Each row is a point on a landscape with many valleys, with its height.
A ball rolls from a point to whichever of its 2 nearest points has the largest drop for the distance, and stops where none of them is lower. Distance is the straight distance between rows; heights are no part of it.
Bozi: [-10,-73,-2,-38,4,10,5,-11,-2,-34,66,5,-7,7,1,53,-19,5,-32,-32,-45]  h=27.1
rume: [-8,34,22,-6,33,0,7,-8,-1,-29,49,6,-4,-46,32,37,-18,26,14,-65,-5]  h=12.2
veg: [-1,7,23,-8,22,-5,25,4,-1,-13,35,-14,-4,-49,46,26,-29,42,9,-52,3]  h=7.3
Daz: [-7,33,20,-9,-3,-22,-36,19,16,32,-38,10,38,-2,-29,-50,15,-8,38,18,51]  h=37.0
Fikop: [-19,-58,19,-33,12,14,-19,-1,-14,-43,71,8,5,-4,6,45,-9,21,-47,-15,-47]  h=20.2
kided: [22,-50,-19,-20,-20,-8,39,14,-9,26,-25,-22,-26,-14,11,-10,-29,9,-9,16,-8]  h=40.8
Batip: [12,-37,-6,-16,14,-28,-35,23,23,39,-28,23,-1,-12,-16,-40,-16,-10,7,55,13]  h=50.3
banu: [-2,-36,13,-13,12,14,-21,1,-16,-44,53,8,17,12,3,35,4,12,-42,15,-37]  h=8.7
puluf: [29,-51,-15,-23,-3,-44,-2,19,47,32,-35,4,-24,-13,-22,-15,-33,-13,17,28,29]  h=55.4
numod: [-9,30,2,-11,-12,-2,-17,3,-17,35,-39,5,39,7,-9,-59,18,9,24,21,30]  h=27.8
Gide: [-12,-37,-22,-25,-2,32,17,-10,-15,60,-9,15,5,-17,20,-40,-11,25,0,5,-7]  h=63.5
nisap: [20,-7,-18,13,-39,9,-14,-5,-5,-53,-18,-8,-22,52,-33,23,28,-43,-41,59,-24]  h=25.9
nomo: [1,61,28,13,11,-7,22,-13,-16,-22,11,-16,18,-36,42,9,-9,36,23,-52,27]  h=36.7
tis: [-20,67,-1,10,-24,14,7,-16,-18,33,-44,0,14,26,-14,-30,29,-24,41,-49,52]  h=22.1
rez: [-11,11,-15,18,-6,26,39,-20,-10,36,-15,-7,-23,-3,15,-2,3,-9,5,-39,-1]  h=40.7
fup: [2,-10,-1,4,13,-12,-37,15,30,30,-19,29,5,1,-28,-37,-3,-10,13,24,29]  h=43.1
nuti: [-12,5,21,-2,29,14,2,4,-2,-51,53,-8,0,7,-1,49,2,6,-6,-29,-25]  h=13.4
favol: [11,-36,-14,-37,-16,-25,24,21,26,38,-55,-10,-27,-3,-16,-26,-31,-17,29,13,34]  h=51.3
Migi: [17,-1,9,5,19,-30,-42,32,41,9,-24,3,-11,3,-27,-22,-13,-18,6,19,9]  h=34.2
vobud: [-11,0,-12,-25,-37,-2,51,-3,-9,45,-40,-16,9,2,5,-21,-16,-5,43,-25,46]  h=48.8
Pogu: [-20,64,3,47,-17,0,7,-33,-21,-38,4,-32,26,-5,45,29,42,12,-3,18,-14]  h=30.9
Zatef: [-22,36,-3,-17,7,5,-15,-3,7,26,-22,19,54,-11,-26,-41,9,-4,56,-38,56]  h=4.9
tek: [14,7,2,13,8,7,-52,12,-7,33,-22,25,1,11,-16,-52,14,-7,-23,60,-18]  h=80.6
Mepot: [-20,22,10,-15,19,12,29,-13,7,21,5,10,21,-32,19,-17,-8,22,40,-69,43]  h=24.4
retuk: [12,28,-35,25,-24,20,4,-18,3,2,-20,0,-51,25,-19,14,18,-35,-25,8,-26]  h=37.7
Supu: [-14,28,26,-1,40,2,-22,0,1,-46,64,10,4,-24,22,42,-8,15,-5,-40,-20]  h=4.7
munom: [13,-23,-6,-5,-21,-6,32,6,-20,6,-10,-42,-7,-10,26,1,-13,15,-3,15,-25]  h=33.1
Rofet: [4,55,26,45,-15,-13,-18,0,-28,-31,2,-17,17,8,23,-2,29,9,-5,35,-12]  h=15.3
gode: [-10,-4,25,11,-4,12,-26,-16,0,-68,27,9,10,60,-27,38,41,-21,-52,33,-3]  h=17.8
nafi: [-6,-50,2,-12,41,-15,-66,19,30,2,40,25,-1,-30,-15,8,-22,-1,-22,20,-21]  h=72.1
Mobuf: [-21,-24,-16,1,7,31,27,-31,6,-45,45,10,-19,24,-18,67,13,-30,-25,-46,-25]  h=32.9
lavo: [17,8,-11,23,-25,-7,16,7,-4,-34,-11,-21,-25,40,-17,39,9,-35,-9,8,-23]  h=20.3
Menol: [-2,11,-14,2,-5,23,-37,-4,-10,49,-34,24,-2,17,-21,-61,17,-11,-2,44,4]  h=82.1
miba: [-2,-12,-1,1,20,7,-60,11,0,34,-1,32,17,-16,-3,-52,6,11,-20,59,-21]  h=79.1
vaz: [-5,-31,-47,-4,-16,25,30,-37,-13,-29,4,0,-33,21,-14,36,11,-25,-38,-5,-33]  h=41.5
miz: [0,50,8,43,22,24,-30,-12,-7,-17,24,9,-1,0,-5,7,35,-5,-16,-13,-13]  h=26.3
Bam: [-19,0,-16,-11,-3,26,22,-18,-29,57,-16,2,20,-7,17,-48,7,30,12,8,8]  h=61.3
lete: [-4,-11,17,5,-2,4,2,-10,16,-55,27,4,-4,54,-25,57,19,-16,-36,3,-10]  h=10.9
gatek: [17,-70,-6,-15,19,-45,-28,14,40,30,-21,6,-8,-18,-15,-15,-33,-10,-2,47,8]  h=55.9
rati: [-10,-42,-17,-33,9,3,-16,3,7,55,-27,27,12,-6,-13,-51,-10,5,7,48,14]  h=56.0
posu: [-16,32,8,4,8,16,43,-31,-29,-6,22,-7,8,-41,60,8,-13,44,21,-61,21]  h=31.1
kazoz: [5,-74,-3,-20,27,-34,-33,18,34,38,15,5,3,-46,-1,-7,-35,13,-1,23,12]  h=61.4
tave: [-5,28,16,-19,6,-28,-39,9,9,11,-22,17,63,-20,-10,-51,7,18,50,12,60]  h=44.0
vakad: [9,41,23,-39,3,-19,-30,0,-5,-3,-11,16,72,-26,13,-56,7,40,44,15,56]  h=49.0
gula: [-4,50,24,24,6,8,-26,-1,-19,-25,19,-2,18,-4,16,-9,24,19,-7,5,-8]  h=21.2
gamud: [-18,-47,-16,-16,17,17,7,-9,2,-42,57,19,-11,15,-16,60,-5,-15,-35,-46,-36]  h=30.8
Lav: [17,-7,5,3,-19,-3,8,2,14,-60,-3,-13,-21,50,-37,50,14,-34,-23,1,-8]  h=16.3
fibi: [-22,22,-39,19,-15,33,43,-45,-1,27,-11,2,-44,12,9,10,19,-29,0,-40,-12]  h=42.9
Nad: [-11,-14,-9,-32,-14,-2,30,4,-3,38,-28,-9,36,-12,12,-41,-18,14,58,-15,45]  h=52.8
kop: [1,25,2,35,14,12,10,4,13,-10,10,-2,-20,9,-6,33,9,-19,-5,-34,-15]  h=33.0
gotuf: [29,-4,14,7,-28,-30,16,29,-19,-5,-8,-29,4,-3,20,-5,-12,18,-4,31,-12]  h=23.3
seriv: [-12,44,10,29,-7,6,21,-16,-8,-45,16,-30,14,7,34,43,24,10,-2,-2,-17]  h=28.5
Kufol: [-18,-4,-1,-31,-10,16,10,-9,-10,42,-6,6,38,-20,14,-42,-9,30,30,0,32]  h=57.2
toba: [18,-4,-4,12,-38,-6,6,1,-23,-35,-24,-33,-10,40,-4,15,14,-29,-31,63,-27]  h=29.5
Lov: [0,-33,-10,-1,31,-8,-42,20,14,8,11,28,-8,-18,-15,-11,-19,-7,-20,15,-17]  h=75.1
Lis: [13,-13,4,-4,12,-14,25,24,12,-23,18,-13,-21,-3,-6,41,-18,-1,2,-34,-13]  h=29.0
gir: [21,61,34,16,1,-17,14,-3,-20,-45,27,-18,16,-31,53,10,-9,37,10,-24,14]  h=40.4
pazod: [-10,-26,-57,-2,-38,23,51,-51,-1,-42,-8,-11,-37,35,-8,58,28,-35,-34,-9,-21]  h=42.6
defal: [3,-35,11,-9,-10,-3,-7,13,-22,-41,25,-14,13,9,5,25,0,13,-38,30,-48]  h=19.3
kib: [3,-8,-2,8,16,4,1,11,7,27,-9,7,-18,-7,1,-16,-10,-3,4,-7,-7]  h=39.4
lumud: [4,-13,-9,-2,17,-5,28,6,17,24,-8,6,-20,-10,4,0,-20,2,17,-41,2]  h=36.0
gok: [-5,-14,-8,8,30,16,-57,10,2,10,21,25,1,-14,-12,-20,13,1,-29,32,-31]  h=77.3
motur: [6,41,13,38,6,8,-13,8,9,-7,-9,3,-21,14,-11,6,19,-17,-2,-12,-7]  h=30.1
sogef: [2,15,11,24,-14,-10,22,-3,-13,-37,14,-26,-3,24,6,39,15,-11,-12,4,-18]  h=24.7
Setid: [7,-3,25,3,3,-10,30,14,-1,-49,38,-28,-4,2,5,53,-20,12,-1,-30,-19]  h=22.2
kab: [28,-45,-27,-34,-37,-12,44,22,8,43,-47,-20,-37,-7,-7,-14,-40,-2,12,4,21]  h=47.1
rofe: [25,17,19,25,-4,-29,-29,36,9,6,-32,-9,-9,14,-12,-13,-8,-15,10,35,6]  h=22.8
banot: [-10,16,-11,-6,-16,10,33,-7,-2,43,-32,-3,-19,11,-3,-16,-4,-10,27,-30,31]  h=44.6
saz: [-8,-2,-9,14,13,20,21,-10,16,-32,27,-2,-31,18,-21,57,14,-32,-10,-51,-24]  h=34.3
matu: [5,41,13,33,-20,-3,-11,-5,-29,16,-17,-12,13,17,15,-23,24,9,-12,36,-8]  h=6.0
pufe: [-7,32,11,13,-22,8,-10,-11,-29,31,-28,3,18,8,12,-59,24,15,2,32,21]  h=18.4
Gobo: [-13,-58,-21,-27,8,10,-10,-3,5,54,-1,15,11,-29,9,-42,-18,22,4,28,6]  h=60.2
ruvim: [-13,-10,-7,-12,18,13,33,-7,4,33,15,15,-1,-31,21,-4,-16,21,21,-53,11]  h=31.2
nez: [26,8,23,4,-17,-41,-7,38,6,0,-35,-22,9,3,9,-26,-18,14,16,41,10]  h=8.4
Naf: [-9,59,12,2,-8,4,1,-9,0,26,-24,14,28,13,-17,-48,23,-4,38,-27,44]  h=16.1
loz: [8,18,8,22,-12,16,-22,-9,-5,-59,0,0,-7,57,-33,27,30,-40,-41,37,-21]  h=22.7
bibak: [14,-12,-11,7,6,-7,33,16,17,7,-11,-8,-41,5,-2,29,-19,-17,11,-45,-8]  h=33.9
zoto: [-25,16,2,-21,24,-1,12,-1,23,23,-1,23,36,-25,-8,-31,-7,13,55,-48,58]  h=16.5
pudep: [5,16,10,0,-4,-1,52,-5,-21,0,19,-24,13,-45,53,15,-30,39,15,-45,10]  h=22.3
fipar: [12,22,-4,18,-8,10,-1,5,2,18,-21,7,-36,12,-18,-3,0,-18,-5,4,-17]  h=34.1
Poz: [17,-16,6,7,-24,-11,-4,7,-21,-41,5,-17,10,27,-1,15,11,-4,-23,58,-34]  h=26.8
muruf: [8,-1,-40,12,-4,21,4,-19,-9,-14,1,4,-34,19,-17,20,13,-21,-28,-1,-36]  h=39.7
zez: [5,-55,5,-9,41,-43,-68,14,42,20,29,25,0,-47,-11,1,-25,10,-9,37,13]  h=67.1

Where does a ball stop that starts at each point below?
tek -> nez
Gobo -> nez
saz -> banu
Bam -> rez
puluf -> nez
kazoz -> nez

Call two points neighbours if one is among the 2 nearest of the other. Go from one point of each pair to the other, from neighbour to neighbour, staying as low as possible. Name the highest point that can't be avoided.
Zatef and motur -> kib
veg and Zatef -> lumud
lete and nez -> Gide
rez and Supu -> fibi
veg and Supu -> rume
lete and motur -> Pogu
banu and lete -> toba
